The views of a scene show one set of named points, each view turned or mirrored, and shifted as a whole, with a little noise and some points left out.
In the rows, zero is written as 128.

Scene 1
View 1
j_878: [147 166 106 103 188 122 166 129 106 101 111 139 100  72 158 112 163 117
 141  81 179 113 103 140 133 127  95 143 124 161 132 100 153  74 130 181
 103 177 145 136 176 159 130 171 132 164 135 122]
j_55: [132 154 126 122 165 114 158 114 107  94 122 119 101  77 138 121 147 119
 138 110 175 110 109 108 137 120  99 122 149 133 132 114 125  72 143 178
 117 178 126 126 179 129 115 177 123 172 124 105]
j_496: [131 142 154 112 144 160 161 110 131 109 138 104 108 110 142 109 136 118
  98 111 133 129 142 108  85 129 119 114 153 123 114 111 147 123 173 163
 113 139 135 111 128 102  98 135 102 173 112  69]
j_989: [148 182 135  93 184 178 158 118 122  87 107 144 119 102 162 114 166 103
  90  55 161 130 129 166  98 142  87 112 122 154 131  81 187  91 113 188
  88 130 150 139 133 122 114 136 108 175 136  98]
j_611: [167 107 103 100 157 140 167 139 120 158 156 128  76  74 182 102 178 155
 130 112 122 128 117 154 131 127 138 170 112 118  68  99 154 135 170 153
 138 175 162 142 150 175 143 124 149 144 138 120]
j_520: [121 158 186 126 134 181 145  94 129  70 134  97 133 118 124 128 129 101
  68 104 147 130 148 101  90 134  93  60 174 104 134 105 138  95 144 175
 107 118 108 112 119  46  73 133  75 195 111  47]
j_345: [146 167  89  75 202 132 191 140 125 141 107 139  85 102 181  76 152 122
 141  79 142 126 129 142  67 128 129 200 102 201 117 108 199 139 183 163
  91 174 180 124 141 207 141 150 139 139 124 120]
j_80: [112 162 156 132 150 126 154  98 115  71 122 101 116  94 113 126 121 102
 120 117 176 112 121  78 113 120  91  90 175 124 152 124 116  67 151 180
 112 160 107 106 163  81  85 178  94 190 109  70]
j_88: [138 166 130 110 175 142 161 117 115  88 116 131 112  90 148 119 152 112
 120  85 171 119 117 130 117 129  95 120 136 145 134 102 154  82 133 181
 103 156 135 130 158 127 115 159 115 172 127  98]
j_356: [142 164 145 106 165 166 157 112 121  91 122 125 116  98 150 116 155 110
  98  79 155 125 132 139 104 137  94 106 137 137 126  96 158  94 133 181
 101 138 138 130 137 110 106 139 104 176 126  88]
j_206: [137 102 115 130 139  93 166 126 108 141 159 100  75  67 142 114 146 150
 160 154 144 112 106  88 145 109 137 156 151 107  94 133 101 109 197 151
 148 203 131 117 185 151 126 168 143 155 117 107]
j_219: [128 130 105 128 157  73 168 122 101 120 137 107  82  62 135 113 137 136
 177 141 171 102  96  82 146 104 118 156 153 136 124 136 101  83 181 163
 136 212 130 113 202 159 126 195 142 160 116 113]
j_852: [142 178 141  80 182 191 173 119 138 108 110 130 114 132 167  90 147 100
  78  59 130 140 154 153  45 145 110 134 121 173 123  94 208 139 153 173
  81 120 162 122 102 132 106 118 103 161 122  80]
j_674: [148 151 136 104 164 164 158 119 121 107 128 129 108  97 159 111 160 119
 101  86 147 131 130 145 105 137 105 121 130 131 114  94 164 105 140 173
 106 141 146 134 138 125 115 133 115 167 129  94]
j_558: [138 120 139 132 134 127 151 115 114 111 152 104  97  75 137 127 150 138
 125 133 151 117 114 105 144 118 114 112 157  93 102 114 110  93 161 165
 136 171 119 125 167 108 109 154 119 171 123  90]
j_45: [139 151 162 118 145 177 147 107 126  91 135 113 121 103 144 125 152 114
  80  92 145 129 136 132 107 136  96  86 149 111 118  91 150  97 135 178
 109 128 127 129 131  83  96 128  97 182 127  74]
j_89: [138 132 121 109 156 128 175 125 122 132 140 110  87  95 152  98 140 133
 133 121 134 121 129 106  94 120 132 158 138 139 106 122 146 132 192 157
 120 174 147 113 149 154 118 148 127 153 114  95]
j_827: [143 175 126  94 183 156 167 123 120  98 107 137 109 101 158 107 158 108
 110  70 160 127 127 147  95 134  99 130 125 162 131  95 175  96 134 180
  92 146 149 131 140 139 116 147 114 166 129 101]
View 2
j_674: [110 116 176  94 138 111 170  88 179 134 143 122 147 141 180 126 132 129
 137 144 135  97 131 145 134 138 138 168 137 128 105 167 168 114 177  94
 122 107 161 115 110 113  93 113 141 127  74 170]
j_206: [105  85 153 160  76 122 167 136 135 122 162  98  89 114 122 109 119 138
 158 137 143 113 139 139 134  97 204 156 140 161 134 132 146 138 142  94
 109  99 202 180 128 125 110  33 155  60  95 175]
j_611: [ 78 119 173 108 101 119 164  98 172 128 171 103 105 129 178 115 121 119
 144 160 157 103 120 140 118 141 219 177 158 148  84 156 189 121 187 107
 120  82 221 165  96 137 104  37 108 100  74 173]
j_88: [120 104 176 109 139 102 158  89 170 137 136 117 148 145 169 119 131 143
 140 139 118 105 142 141 136 133 117 132 130 117 115 157 163 119 161  86
 134  94 162 117 132 120  91 122 162 108  76 170]
j_558: [125  93 160 129 106 113 167 121 142 125 154 124 111 133 132 139 126 135
 151 146 130 113 135 146 141 119 162 166 133 161 139 140 121 135 142  88
 114 116 171 146 116  80 102  82 159  76  93 172]
j_345: [ 70 128 184 120 114 128 167  82 193 136 137  79 149 118 196  51 120 137
 134 123 156  89 139 122 120 106 174 145 146  95  72 167 244 100 199 107
 125  69 196 139 134 225  93  73 129 144  73 177]
j_852: [101 142 189  78 148 130 183  68 207 138 128 118 183 131 204  97 135 122
 128 124 151  78 125 137 134 124 123 193 134 107  91 194 201  94 207 101
 111 118 133  88 108 154  87 136 129 185  69 174]
j_827: [111 115 181  99 146 105 162  78 185 139 133 113 160 145 188 108 130 138
 134 137 126  97 138 141 134 132 120 142 133 108  97 167 187 109 178  92
 131  90 162 108 127 139  88 126 151 133  73 170]
j_496: [119 117 165 111 116 132 186 107 168 126 137 120 145 122 152 116 130 124
 141 126 151  89 129 142 141 104 151 201 131 148 131 166 149 114 173  96
  96 135 136 118 114 116 102 102 147 134  89 179]
j_45: [134 113 174  89 143 113 174  92 170 129 140 141 155 146 168 150 138 125
 142 142 130  97 127 153 144 137 119 186 129 141 131 169 131 117 166  87
 111 133 130 100 103  72  93 137 151 127  80 172]
j_989: [112 124 188  81 163 101 160  67 194 141 135 128 172 156 203 125 134 133
 131 147 119  97 133 146 135 153 107 148 132 106  92 178 179 107 185  90
 136  95 154  94 114 117  86 146 143 143  66 167]
j_80: [153  83 163 139 125 110 171 115 140 130 127 126 146 130 122 128 133 150
 145 118 109 107 151 142 157  96  93 143 112 136 161 144 111 127 130  76
 112 129 120 112 149  88  94 135 198  94  95 173]
j_55: [124  87 167 136 122 102 154 106 150 135 139 113 130 139 143 118 125 151
 145 138 115 112 148 142 140 118 127 117 129 127 126 139 148 130 141  82
 132  91 174 138 142 116  94 100 175  78  85 170]
j_878: [103  98 181 124 137  93 147  86 167 138 140 102 137 146 177 105 126 151
 140 146 115 112 147 138 128 138 131 101 136 105  97 148 187 121 161  90
 151  62 195 137 140 146  89 100 160  90  70 166]
j_520: [154 110 166  94 145 120 191 102 163 128 123 150 167 136 144 156 140 124
 140 123 125  94 134 155 158 115  89 205 115 149 160 171 101 113 157  80
  95 163  85  80 115  56  94 163 172 142  91 174]
j_356: [122 115 177  96 143 109 167  87 178 134 136 130 157 146 174 130 134 135
 137 140 125  97 135 148 139 137 114 161 128 124 115 168 155 117 170  89
 124 110 143 103 117 102  90 133 152 127  77 169]
j_219: [112  79 158 167  86 115 159 128 137 127 148  93 104 116 123  96 121 155
 151 130 126 116 153 131 136  94 171 120 135 137 133 124 154 135 135  90
 122  84 195 169 153 144 102  55 172  55  93 174]
View 3
j_206: [130 136 129 133 139 129 180 112 179 126 114 157 101 183 130  99 147 131
 170 153  86 137 164 120 149 106  79 143 104 111 115 139  72 151 185 156
 127  57  93 168 138 112 164 171 100 133 164  87]
j_496: [143 113  96 141 129  95 143 116 130 101 135 134 128 162 118 119 126 108
 106 134 123 152 134 145 124 122 130 130 106 155 148 119 117 160 128 160
 126 109 120 130 131 112 153 120 145 116 181 143]
j_852: [144 137  83 154 140 105 153 155 145 142 143 123 128 160 117 126 133 105
  83 106 161 136 120 148 109 133 148 121 123 190 185 109 164 160  98 151
 122 154 135  89 127 121 130  71 181  96 184 212]
j_520: [159  69 110 130 114  57 128  68  86  42 164 104 164 142 129 157 115 133
  60 147 138 167 134 146 102 151 185 134  96 175 141 133 119 152 115 166
  99 122 126 112 141 117 170 115 147 115 168 146]
j_989: [151 136 120 143 145 108 187 145 170 134 154 109 130 152 142 151 138 154
  75 128 164 130 140 123 109 159 162 122 121 188 162 139 151 142 122 142
  95 155 117  84 137 123 143  85 155  97 152 200]
j_558: [145 112 128 130 133 103 168  98 156  94 133 131 126 166 141 129 131 145
 112 165 105 155 154 115 132 130 119 135 102 136 116 145  86 144 166 156
 102  91 104 147 136 114 170 152 106 126 155 108]
j_89: [130 138 104 146 142 122 168 133 163 136 119 153 106 176 117 102 144 110
 148 127 111 133 145 137 137 110  99 135 113 142 146 122 107 160 150 151
 137  89 113 139 132 111 147 128 138 116 181 135]
j_55: [135 126 154 130 145 110 195 102 167 115 150 132 119 165 138 141 151 168
 140 138 124 119 174 120 125 153 143 146 110 154 125 148  95 143 168 145
 102  88  93 124 157 125 160 137 128 118 149 129]
j_674: [146 137 116 142 145 116 179 141 171 134 137 127 121 161 138 131 137 139
  97 134 139 137 142 121 123 137 135 127 118 166 152 136 130 146 138 146
 108 131 113 111 132 116 144 109 140 106 161 170]
j_45: [158 100 111 134 128  87 151 107 133  85 151 109 143 149 137 149 120 139
  64 152 137 162 133 123 114 144 159 126 105 166 144 140 124 144 128 160
  96 135 122 112 131 116 160 112 136 112 159 159]
j_827: [141 143 125 142 149 112 190 141 168 139 148 123 121 161 134 138 146 145
 105 120 153 120 149 131 116 150 150 129 120 180 158 132 140 147 133 141
 106 132 112  94 143 126 142  93 157 102 159 182]
j_356: [149 122 120 138 138  99 171 123 150 111 149 115 134 155 137 146 133 145
  85 138 146 140 143 126 114 153 156 128 110 174 150 141 128 145 131 148
 102 132 116 102 139 118 151 102 145 107 159 167]
j_611: [145 165  98 146 154 152 183 175 217 171  97 143  97 183 140  98 134 116
 115 153 106 150 133 102 151  96  65 119 119 126 140 132 116 145 159 148
 122 118 110 146 109 102 142 135 108 114 164 145]
j_88: [140 132 137 139 145 110 191 119 165 123 152 125 124 159 136 143 146 157
 112 130 142 123 160 124 117 155 153 136 114 169 141 143 120 144 147 143
 100 116 106 104 147 127 153 109 143 108 155 162]
j_345: [120 181 102 161 163 147 194 181 201 203 121 161  90 182 113  98 167 108
 168  88 138  97 146 141 133 117  99 132 135 167 175 109 143 160 139 133
 145 112 114 109 135 124 120  93 171  99 183 188]
j_878: [134 151 152 138 156 126 212 133 190 151 149 135 110 168 140 141 159 169
 136 125 140 104 172 118 124 159 140 138 118 168 139 147 118 143 162 134
 101 108  98 105 154 129 149 112 143 109 144 161]
View 4
j_520: [139  68 183 179 189 111  93  53 135 128 157 124  83 201 119 118 110 107
  96 172 129 128 153  52 133 121 159 141  98  96 141 110 112 128 104 141
 114 153 150 137 111 169  81 139  95  52 157 167]
j_989: [111 116 128 138 176 134 122  73 170 123 152 110  70 157 120 120  70  97
  93 135 160 124 163  95 128 116 105 148 138 124 116  63 142 108 100 110
  78 149 111 195 116 187 164 137 130  97 124 209]
j_206: [131 146  91 123 140 154 116 163 154  97 155 110 203 145 154 150 148 159
 127 103 124  46 131 149 134 149 178  91 133 148 130 112 108 124 162 128
 149 152 139 131  92 112 133 121  70 154 116 103]
j_89: [119 130 100 120 158 148 100 142 169  86 130 106 152 150 146 137 129 132
  92 122 133  92 144 124 150 139 152 104 133 127 126  96 119 136 128 119
 115 137 118 167 106 140 148 132  76 139 129 136]
j_827: [112 127 106 129 167 141 114  94 166 115 146 110  96 153 123 123  84 109
  94 129 161 113 157 102 139 120 118 134 133 120 119  60 143 118 108 112
  94 148 108 195 113 174 161 135 116 111 124 199]
j_80: [137 107 131 157 163 120  94  64 107 141 181 125 144 171 108 128 112 129
 128 148 156  94 143  77 141 120 174 121 100  94 148  81 132 120 136 140
 152 169 152 139  98 146  84 129  87  68 139 175]
j_878: [113 154  82 117 148 147 129 101 150 128 173 107 135 133 120 133  83 125
 126 104 172  78 150 130 129 125 124 124 144 138 119  50 149  99 137 108
 115 162 113 185 106 159 165 127 119 125 104 199]
j_558: [139 120 139 156 157 131 125 113 144 121 173 117 148 164 141 138 126 138
 128 120 125  68 139 116 115 136 163 119 125 145 132 111 107 108 145 132
 135 160 150 123 101 138 117 125  98 113 123 133]
j_88: [119 128 113 136 162 137 120  87 148 127 166 111 114 153 120 129  89 117
 113 127 162  97 150 104 132 120 132 133 131 121 128  66 139 107 125 119
 112 159 124 172 107 163 142 132 114 103 120 189]
j_611: [115 143 106 115 154 157 141 168 203  83 133 100 135 142 166 141 119 129
  95  96 114  73 146 154 119 147 124 117 155 176 107 109 111 112 130 108
  88 134 112 164 110 147 188 126 110 170 107 125]
j_345: [ 91 154  48  79 157 169  99 152 194  73 104  96 134 126 138 128  99 116
  68 113 162 110 155 136 171 131 117 105 154 120 111  49 150 139 112  97
  86 126  78 228 112 160 202 136  88 163 113 180]
j_219: [126 157  72 117 133 150 111 135 127 119 178 114 205 134 132 147 129 155
 143 101 155  47 132 142 140 138 176  95 130 132 134  75 133 114 167 126
 162 165 135 146  88 119 128 118  78 139 110 145]
j_852: [103 100 124 123 186 143  92 101 193  89 106 103  65 169 128 117  89  91
  53 151 143 152 163  82 157 123 111 137 134 104 117  75 134 141  80 108
  64 125  95 213 122 187 167 147 101 109 142 193]
j_55: [126 139 102 137 149 137 119  94 129 136 180 115 152 149 121 133 103 131
 134 119 160  71 144 116 130 127 153 120 125 127 134  69 137 103 144 124
 140 166 136 152  99 146 128 123 104 107 119 175]
j_356: [121 111 136 148 174 131 116  84 159 121 156 114  93 168 124 122  93 109
  98 137 145 113 155  91 128 120 127 139 129 123 125  80 129 113 110 120
  95 150 124 171 111 172 138 137 115  96 129 185]
j_45: [130  93 164 163 179 123 117  77 158 124 159 115  83 181 130 124  99 108
  97 149 127 116 153  82 121 124 134 142 118 124 128 103 115 114 110 128
  96 153 136 149 115 171 121 137 113  83 138 168]
View 5
j_827: [148 151 149 130 126 121 133 129 131 118 188 166 109  84 131 142 117 132
 148 127 146 144 209 153 137 131 143 130  95 116 117 109 148 104 128 120
 133 107 142 145 131  99 142 168 158 161 140 157]
j_520: [169 146 167 140 136 114 179 143 149 148 116 115  76  62  92 130 112 125
  80 148 183 169 180 230 135 155 139  91 126 106 106 167  82 112  86 147
 111  94 122 120 118  74 136 149  89 116 148 158]
j_496: [148 152 156 130 141 135 145 153 121 128 151 146 124  69 137 118 110 134
 117 119 149 157 192 182 155 111 147 102 106 140 135 150 112 112 109 144
 114 134 118 110 120  89 165 154  87 154 144 146]
j_611: [109 123 139 112 133 176 123 152  95 132 182 212 173  84 188 112  99 133
 162  83  98 135 167 155 163  95 136  94 109 155 164 113 170 129 144 117
 115 150 107 133 126 111 166 166 125 235 152 162]
j_89: [126 146 140 125 144 149 127 158 105 119 165 174 149  79 162 101 107 141
 137  97 123 151 195 150 160  86 152 113  91 150 154 138 138 113 132 140
 137 153 107 114 134 104 165 156  98 169 147 122]
j_219: [ 97 128  99 131 155 157 123 148 110 135 138 199 137 109 161  70 102 140
 130  73 105 174 180 152 134  85 154 131  82 125 164 135 151 122 158 150
 216 155  73 139 164 127 124 128 114 145 159  70]
j_206: [ 95 123 113 122 153 176 130 163 102 144 130 200 156  99 171  68  95 139
 124  66 101 168 162 170 150  79 149 100  95 146 175 143 143 130 148 150
 180 168  68 123 149 122 142 135  86 175 164  96]
j_45: [154 136 159 131 132 128 165 137 139 144 140 148  95  72 116 137 108 126
 107 132 159 154 175 211 136 150 136  93 125 110 118 141 113 120 105 131
 111 100 127 133 118  82 137 158 116 156 152 170]
j_88: [138 138 138 132 130 125 142 129 131 128 163 170 105  91 126 127 114 129
 137 119 142 156 195 166 127 133 140 128 101 105 122 119 144 110 131 125
 155 107 122 149 137 102 125 153 151 152 146 140]
j_558: [115 120 127 127 145 153 154 149 124 156 115 180 122  89 141  94  98 131
 106  93 126 168 153 202 137 116 142  93 119 121 147 145 126 129 130 142
 160 133  86 135 139 103 127 138  98 167 163 127]
j_852: [172 168 181 132 124 111 137 139 126 107 201 137 116  62 129 160 122 131
 148 149 165 134 220 151 156 129 139 123 100 135 112 123 128  98 106 122
  81 108 161 121 109  81 173 182 135 164 132 183]
j_80: [143 140 130 144 149 118 163 137 144 142 114 142  81  88 102 104 113 133
  91 120 160 183 189 201 121 132 148 121 103  97 122 157 104 109 114 155
 181 113  99 134 147  99 115 131 104  97 153 103]
j_356: [150 143 154 134 132 126 151 130 138 129 164 157 101  79 120 136 113 127
 128 130 152 151 191 182 134 142 138 113 109 112 118 125 129 111 119 125
 126 102 130 141 124  94 138 163 139 158 146 163]
j_55: [121 130 117 136 141 137 138 134 129 137 143 179 106 101 134 103 109 134
 125 100 132 167 183 172 124 120 145 126  96 105 136 127 140 116 142 137
 186 120  98 151 150 112 115 141 139 143 153 111]
j_674: [145 141 154 127 129 135 144 137 128 130 171 168 117  77 137 136 108 131
 137 123 143 146 187 176 143 132 137 109 109 123 129 121 139 114 121 122
 116 111 129 139 123  94 145 164 136 179 147 165]
j_989: [159 146 159 131 121 115 142 119 139 123 189 159  98  81 122 158 118 126
 150 144 154 140 202 165 131 151 134 125 107 108 106 104 146 103 122 111
 114  87 152 153 122  91 135 172 172 171 142 181]

In a view up to two points have been moved. Name them for each view, in the order of its rows, or write none.
view 1 | j_496
view 2 | j_219
view 3 | j_674, j_878
view 4 | j_206
view 5 | j_852

Scene 2
View 1
j_597: [125 165  80 173 120 138 127 109  79 168 149 192 124 113 149 142 129 122
 135  93 117 120 124 132  99 118  78  92 115 165 111 130 134  95 160 100
 123 121 132  81 153 123 168 118 114  98 133 126]
j_968: [127 162  64 169 139 111 151 112  85 178 140 220 120 104 154 134 133 122
 123  88 119 123 128 122 107 119  76  99 122 171 100 113 134  97 153 111
 127 116 133  77 167 119 174 104 122  91 144 121]
j_935: [ 80 127 137 134  95 161  99 116 121 123 138 124  97 158 169  84 140 116
 123  95 148 156 136 151 108 112  91 116 159 138 130 184 162 170 146 112
 146  93 139 150 109 162 135 142  93 143 124 148]
j_565: [121 124 121 149 119 128 141  84 136 122 127 167 113 127 161  96 142 136
 146 100 121 157 151 144 115 115  84 111 147 164 104 147 141 107 155 117
 146 139 143 126  95 129 145 136  95 121 136 119]
j_197: [ 92 147 119 158  85 181  87 124  84 130 151 136 115 140 182 124 124 104
 106  86 136 147 126 144 109 110  92  99 123 143 134 192 137 156 161 101
 125  82 126 125 128 159 143 130  85 139 131 141]
j_882: [ 81 164  91 143 118 138  90 122  93 184 150 152 101 156 117 114 149 119
 149 114 144 113 113 150  81 126  71 112 159 138 125 138 179 135 133  91
 142 111 140  99 149 135 164 139 128  98 107 155]
j_439: [110 109 157 139  97 158 115  81 153  86 129 116 109 150 171  78 144 135
 149 103 126 174 158 160 114 113  89 116 162 149 119 186 146 130 160 118
 154 135 144 157  56 147 124 157  76 148 125 124]
j_333: [ 49 123 128  98 136 110 102 111 164 171 126 127  65 200  97  36 182 138
 173 134 174 132 123 165  85 126  74 154 229 124 122 135 229 173  99 110
 185 124 161 147 109 148 147 166 136 108  96 170]
j_278: [ 95 176  64 154 135 117 113 125  79 209 150 187 109 141 109 128 148 120
 149 116 139 100 109 138  83 128  67 108 149 146 114 108 172 116 133  95
 136 114 139  75 176 122 178 126 141  78 115 151]
j_789: [ 99 148  82 146 139 107 137 114 107 180 135 194 102 133 141 103 147 127
 133 101 139 127 125 131 101 121  79 116 155 158 106 118 163 127 135 113
 143 115 142 100 156 127 167 118 130  97 131 138]
j_505: [ 76 135 122 132 113 144 102 119 121 144 137 137  92 161 149  85 147 120
 133 104 153 141 128 149 100 119  84 123 169 138 127 162 176 163 134 109
 151  99 142 134 122 152 145 140 110 126 117 151]
j_804: [102 143  84 143 144  99 149 112 118 179 129 199  98 132 137  94 151 127
 138 103 142 130 131 132 100 123  79 120 163 159 101 112 165 125 129 117
 147 120 146 102 151 128 165 119 131  93 133 135]
j_330: [124 145  73 154 158  81 167 100 119 186 128 222 108 120 130 101 152 138
 149 105 127 126 136 126 103 125  72 115 155 170  89  88 158  93 135 120
 146 139 148  86 153 111 172 114 137  81 134 124]
View 2
j_789: [123 118 104 131 159 135 164 107 120 141 143 129 144 146 136 109 140  77
 163 128 165  90 137 127 155 133 113 130  88 120  93 157 127  97  73 125
 143 167  80 126 129 102  93 147 102 147 177 150]
j_882: [129 146 128 129 161 106 169 104 114 122 137 143 140 146 137 108 149  70
 158 139 133 113 155 137 157 117 102 132  95 126  81 149 132 103  76 122
 142 148  81 102 134 105 113 162 101 127 193 126]
j_330: [120  93  87 125 165 174 151  94 117 151 147 114 141 141 145 108 139  89
 177 111 182  69 130 125 151 136 127 119  91 127 100 174 121 109  64 106
 133 174  90 127 152  97  87 134  97 166 167 169]
j_197: [110 160 139 115 121  62 182 133 112 110 119 117  95 160 156 128 149  76
 118 178 114 120 106 128 173 133  62 150  83 101 110 113 150  97 110 142
 188 139 114 141 113 110 121 139 105 130 164  97]
j_597: [104 113 116 133 169 120 188 141 102 134 137 121  93 152 161 134 138  79
 149 158 143  92 134 135 160 118  55 124  85 122 102 175 132 106  84  97
 138 153 106 137 159  83  91 126  96 145 177 140]
j_505: [134 166 129 110 123  86 152  88 123 116 127 128 145 147 134  96 155  78
 144 139 131 119 124 127 161 141 123 147  92 112  95 106 142  99  91 152
 179 149  90 117  99 124 130 163 106 131 170 109]
j_935: [128 171 134 103 104  75 152  94 122 107 116 116 127 150 139 103 159  84
 130 152 121 125 102 122 170 149 112 151  91 103 108  89 150 102 106 160
 200 145 105 133  92 128 135 155 107 135 154  96]
j_278: [126 122 118 144 187 126 179 116 112 135 152 148 146 148 134 111 140  65
 172 133 149 101 176 140 154 107  91 122  93 127  73 179 122  97  64 106
 114 156  70  99 148  89  93 164 101 124 208 146]
j_333: [167 179 128 105 123 112 114  26 132 116 136 146 216 133  99  53 167  72
 180  90 138 126 154 125 151 144 199 141 109 128  73  93 130 103  66 165
 166 148  58  76  80 148 146 200 110 121 182 117]
j_804: [128 112  99 127 157 143 159  98 124 145 147 125 149 144 133 102 140  79
 169 120 172  84 131 126 155 139 128 131  92 119  95 157 125  97  72 128
 142 174  77 126 128 106  92 150 104 152 172 157]
j_968: [104  91  97 139 175 146 184 138 111 150 148 117 108 151 154 129 133  81
 157 144 172  73 128 130 159 124  75 122  82 119 103 186 126  98  77 101
 131 173  95 142 156  82  72 123  99 157 174 162]
j_565: [118 127 109  95 122 145 137  81 106 126 122  95 117 140 156 111 156 101
 149 125 146  88  94 122 161 148 124 126  92 122 114 127 138 123  92 120
 172 148 124 137 141 115 126 125  95 168 140 128]
View 3
j_278: [143 117 130  99 168 185 192 147 113 121 129 117 149 121  99 199 131  93
 182 140 127 128 170 134 133 195 150  91  80 173 181 156 116 131 142  94
 102 175  71  75 127 146 114  70 104 179  80 156]
j_330: [136 114 141 123 149 197 169 131 105  81 142  88 144 129  66 199 125  92
 166 121 137 154 164 123 151 154 141  75  79 157 196 120  90 121 144  72
 129 173 125  65 133 167  83 116  77 178 102 148]
j_935: [ 85 148 133 110 190 141 144 139 146 151  99 122 144 125 136 116 133 108
 158 172 172 140 117 149 104 105  89 137 147 148 173 148 151 159 146 121
 127 166 110 108 174 114  78 109 132 136 106  72]
j_505: [ 91 144 134 119 178 147 159 131 133 151 114 122 150 121 128 132 135 103
 173 162 151 134 133 139 106 125 112 130 129 151 171 153 137 151 152 118
 120 169 101  99 169 121  87 106 129 144 108  87]
j_565: [100 139 145 117 169 161 141 151 140  96 124  97 127 135 104 153 118 101
 147 147 188 162 141 146 144 102  93 105 122 156 186 113 109 158 149 106
 133 170 146  94 156 156  69 127  93 154 113 108]
j_597: [148 115 124  59 193 184 164 163 139  90 105 101 125 131  96 189 120 111
 127 157 174 148 142 150 148 166 111  92 104 170 196 137 136 139 120  79
 110 171  84  79 121 145  95  71  95 169  76 158]
j_439: [ 72 160 150 126 179 130 131 160 159 123 114 112 126 139 139 111 114 104
 152 163 211 156 126 158 129  66  66 134 146 155 169 116 119 186 161 135
 136 168 159 117 178 145  64 136 114 139 121  77]
j_333: [ 70 160 147 192 136 142 187 110 105 183 158 135 178 108 139 129 141  72
 253 131 110 116 169 121  91 124 149 134 106 154 147 159  97 148 192 146
 122 170 119  98 192 126  97 130 132 148 127  66]
j_804: [122 123 137 122 156 185 167 121 110 106 130 100 151 123  83 174 132  96
 172 134 131 150 148 124 129 150 142  92  95 150 191 136 110 122 143  83
 125 169 112  72 145 145  84 114  95 165 101 125]
j_197: [111 135 124  65 210 151 145 155 159 136  80 120 134 128 133 135 131 123
 125 186 185 141 111 158 115 129  81 129 147 152 185 151 166 156 126 107
 116 167  85 105 154 112  82  80 129 141  86 102]
j_789: [125 121 133 109 164 181 168 129 114 111 125 103 148 124  90 177 133  98
 167 140 137 145 147 129 127 156 135  96  98 155 192 139 119 125 140  83
 121 173 101  76 143 142  89 103  96 167  97 130]
j_882: [121 132 131 106 176 164 186 150 127 141 125 129 150 118 124 172 130  98
 189 151 138 122 159 140 120 168 133 113 100 170 170 161 125 147 150 114
 103 175  77  91 146 131 112  81 120 162  86 127]
View 4
j_330: [142 139 149 106 133 130 121  82 173  96  96 130 155 122 132 211  99 115
 104 162 107 100 148 138 146 135 110 134 141 133  98 130 182 100 101 102
  53 188 164 172 155  87  73  85 119 121 101 124]
j_333: [214 155 148 140 172  88 168  90 119 102  64 114 123 174  75 160 122 121
 111 116  87  78  75  74 148  82 133  78 162 101 104 169  63 143 115 124
 100  96 179 100 102 105 108 110 106 164  77  93]
j_789: [146 126 128 112 147 120 131  92 170 112 110 141 165 142 128 181 115 126
 109 159  98 105 126 128 154 119 113 123 134 111  91 132 168 110  95 120
  86 169 149 155 146  98  82 112 117 125 105 117]
j_968: [111 115 125 100 132 133 114  95 188 112 128 152 179 124 152 190 113 125
 101 179 103 116 151 152 153 131 106 140 123 114  83 111 211  92  86 112
  77 198 140 179 164  99  83 111 123 104 119 127]
j_197: [ 96 103  95 149 154  98 150 130 157 127 149 164 176 169 171 104 179 138
 102 174 105 115 115 114 156 110 129 103 129  52  78 115 162 111  94 147
 150 146 106 125 138 126 119 157 129 110 136 102]
j_882: [146 115 125 103 148 112 124 102 154 113 117 158 171 161 106 166 115 132
  96 155  85 103 102 116 161  85 133 122 119  93  68 132 139 101  84 125
 108 130 158 138 131 123 123 122 127 122 104 116]
j_439: [102 152 151 201 151  71 175 125 117  84 105 132 117 164 193 102 198 112
  91 160 132  99 138  87 129 129 143  81 157  63 111 132 124 113 148 130
 114 140 128 106 128 123 127 112 126 125 130  95]
j_597: [ 95 104 120 106 134 124 114 108 179 114 138 165 186 139 157 170 127 131
  94 184 102 118 144 143 156 118 122 139 114  93  68 106 201  80  84 118
  99 180 136 167 161 116 108 119 135  98 128 127]
j_935: [128 125 112 165 162  86 170 122 139 116 121 140 150 174 158 106 178 127
 110 155 106 106 107  95 149 110 128  83 150  60  95 136 131 129 112 145
 141 134 120 107 123 116 112 146 120 128 121  92]
j_278: [146 111 128  78 144 131 107  92 174 114 119 158 184 147  95 198  85 132
  97 162  80 102 114 135 164  89 126 143 111 113  62 124 162  89  73 116
  88 151 169 163 142 115 108 110 129 118 100 129]

In a view up to two points have been moved. Name them for each view, in the order of its rows, or write none.
view 1 | j_597
view 2 | j_882, j_330
view 3 | none
view 4 | none
